A landscape with many valleys, sampled at points; each row gives a point and its height.
From any point a ball takes the steepest step (drop divided by distance) to one of its 3 nearest points. It stops when none of these is lower. Distance is the straight distance between rows; heights are no part of it.
q322: [-12  10 -37  19   9 -51   0 -11  14  14   8   3  27]  height 35.4
q531: [  7  -3   2  -8   3  13   2   6  -2  -6  -5 -10  -2]  height 33.4
q239: [  2   9  -5  14   1 -24  -2   6   0  13   8   9   9]  height 44.9
q590: [ 20  15  12   1  -9   7  -4  13  11  15  -6 -12   3]  height 35.1
q194: [  2 -21  33  -8 -15  32  -9  -1 -17 -12 -20 -11 -26]  height 22.2
q359: [-14  -7 -24  -5   9   0  15 -17 -14 -16  24  19   6]  height 12.0
q769: [  0   2 -13  -2   3   1   8  -6 -10  -5  13   9   7]  height 19.4
q445: [ 20  19  15   5 -10  -1  -8  15  16  21  -4  -9   2]  height 36.1
q186: [17 10  5 -1 -6  8 -1 12  5  8 -1 -8  3]  height 34.7
q561: [-10 -22   1 -13  10  14   2  -5 -13 -21  -5   6 -17]  height 23.8
q871: [ -5 -17   6 -11   8  16  -3   1 -10 -14 -11  -4 -13]  height 46.1
q979: [ 11   1  28 -12  -9  24  -5   9  15   4 -30 -28  -8]  height 30.4
q46: [-23   1 -36  24  11 -43   1 -15   6   3  16  19  15]  height 31.5
q970: [-12   6 -16  16   4 -27   3  -6  -7   5  18  18  11]  height 11.0
q419: [ 13   0  10  -8  -3  16  -3   9   7  -1 -11 -17  -2]  height 34.5
q488: [-19  -1 -31   9   6 -10  15 -18 -13 -12  31  26   8]  height 3.8
q902: [14 16 11  6 -7 -8 -7 14  9 19  1 -5  3]  height 36.9
q984: [-12 -11 -21 -12  11   6  13 -12 -15 -20  16  14   0]  height 13.7
q6: [ 16  19  14   9  -7 -16 -10  20  21  28  -6  -5   5]  height 37.9
q745: [10  3 -1 -5  1  7  4  7 -4 -3  2 -5  3]  height 34.3
q17: [-21 -14 -28  -7  11   4  20 -18 -16 -25  29  20   3]  height 14.0
q394: [ 21  19  24  -7 -16  19  -9  12  24  18 -24 -25   1]  height 66.2
q557: [  1 -14  14 -11   4  19  -4   5  -5 -11 -17 -11 -13]  height 30.3
q883: [-24   2 -29  19   4 -19   8 -19  -9  -8  30  30   8]  height 21.1
q966: [  4 -12  21 -11  -2  20  -8   7   2  -5 -22 -17 -12]  height 22.6
q459: [  8  13   6  10  -3 -27 -10  15  17  26  -2   0   9]  height 38.4
q877: [ 10  13   6  11  -4 -17  -4  11   8  21   4   0   8]  height 37.6
q270: [ 20  14  28 -10 -13  22  -7  11  23  13 -29 -30  -2]  height 62.4
q71: [-15 -21  -7 -13  12  13   4  -9 -15 -24   5  11 -12]  height 10.6
q198: [ -3  -6 -14 -10   9   6  10  -6 -11 -12  10   7   3]  height 15.6
q879: [ -5 -22   3 -15   9  13  -1  -1 -14 -17  -7   1 -15]  height 12.3
q815: [-11 -13 -14 -11  12   5  12  -9 -12 -19  11  10  -3]  height 13.4
q473: [  5 -17  45  -9 -21  36 -10   0 -11  -7 -24 -17 -27]  height 5.7
q682: [-10 -19 -11 -16  13   9   9 -10 -14 -19   7  10  -8]  height 12.2
q296: [-10   4 -21  12   5 -15   6 -10 -12  -3  21  24   9]  height 10.2
q708: [  9  -2  38 -10 -10  26  -8   5  14   3 -36 -27 -14]  height 24.5
q51: [ 23  23  20   3 -15  -3 -12  18  22  26 -10 -14   1]  height 41.6
q60: [ -1 -10  -5 -10   9  10   3   1  -9 -13   0  -1  -3]  height 26.5
q552: [-17   7 -37  22  10 -47   0 -15   9   8  11  12  22]  height 33.6
q232: [ 26  23  22  -1 -16  10 -10  14  24  20 -19 -19   0]  height 54.9
q98: [  3 -15  36  -8 -11  29  -9   2  -2  -6 -26 -19 -24]  height 21.4
q667: [-16   4 -24  18   7 -36   2  -8   0   7  15  19  15]  height 17.4
q697: [  6   9  -4   6  -3 -11   0   4  -3  10  11   6   6]  height 34.6
q335: [ 21  15  19  -4 -11  16  -7  13  18  12 -17 -21   1]  height 50.2
q327: [-14   3 -23  18   4 -26   3  -9  -8   0  19  23  10]  height 10.1
q868: [ -5   8 -12  16   3 -40  -3   2   8  16   6   5  17]  height 51.9
q320: [-22   1 -30  22   8 -34   4 -16  -3   0  21  24  13]  height 25.6
q701: [ 8  9 -2  3 -1 -4  0  6 -3  6  6  3  5]  height 36.2
q398: [ -4 -21  20 -10  -2  24  -5   0 -13 -14 -16  -6 -24]  height 29.5
q553: [ -3   6 -13   6   2 -10   5  -4 -10   1  17  14   8]  height 19.8
q949: [-28 -13 -35  -1  10   1  23 -26 -15 -27  39  23   4]  height 17.5
q685: [ 15   7  17 -10  -7  18  -5  11  15   6 -19 -22  -1]  height 36.7
q246: [  3 -10  35 -11  -9  25  -9   4   4  -5 -31 -23 -19]  height 21.9

For each start below, name the point where the ball stops.
q815 | q71
q398 | q473
q557 | q473
q46 | q327
q246 | q473

Call two points neighbours if one is among the 3 nearest of the other. Go from one point of each pair to the other, from neighbour to neighbour, staying as low as possible. Name the highest point that can't be avoided.
q488 / q71 | q984
q327 / q473 | q685
q879 / q488 | q561
q327 / q488 | q296
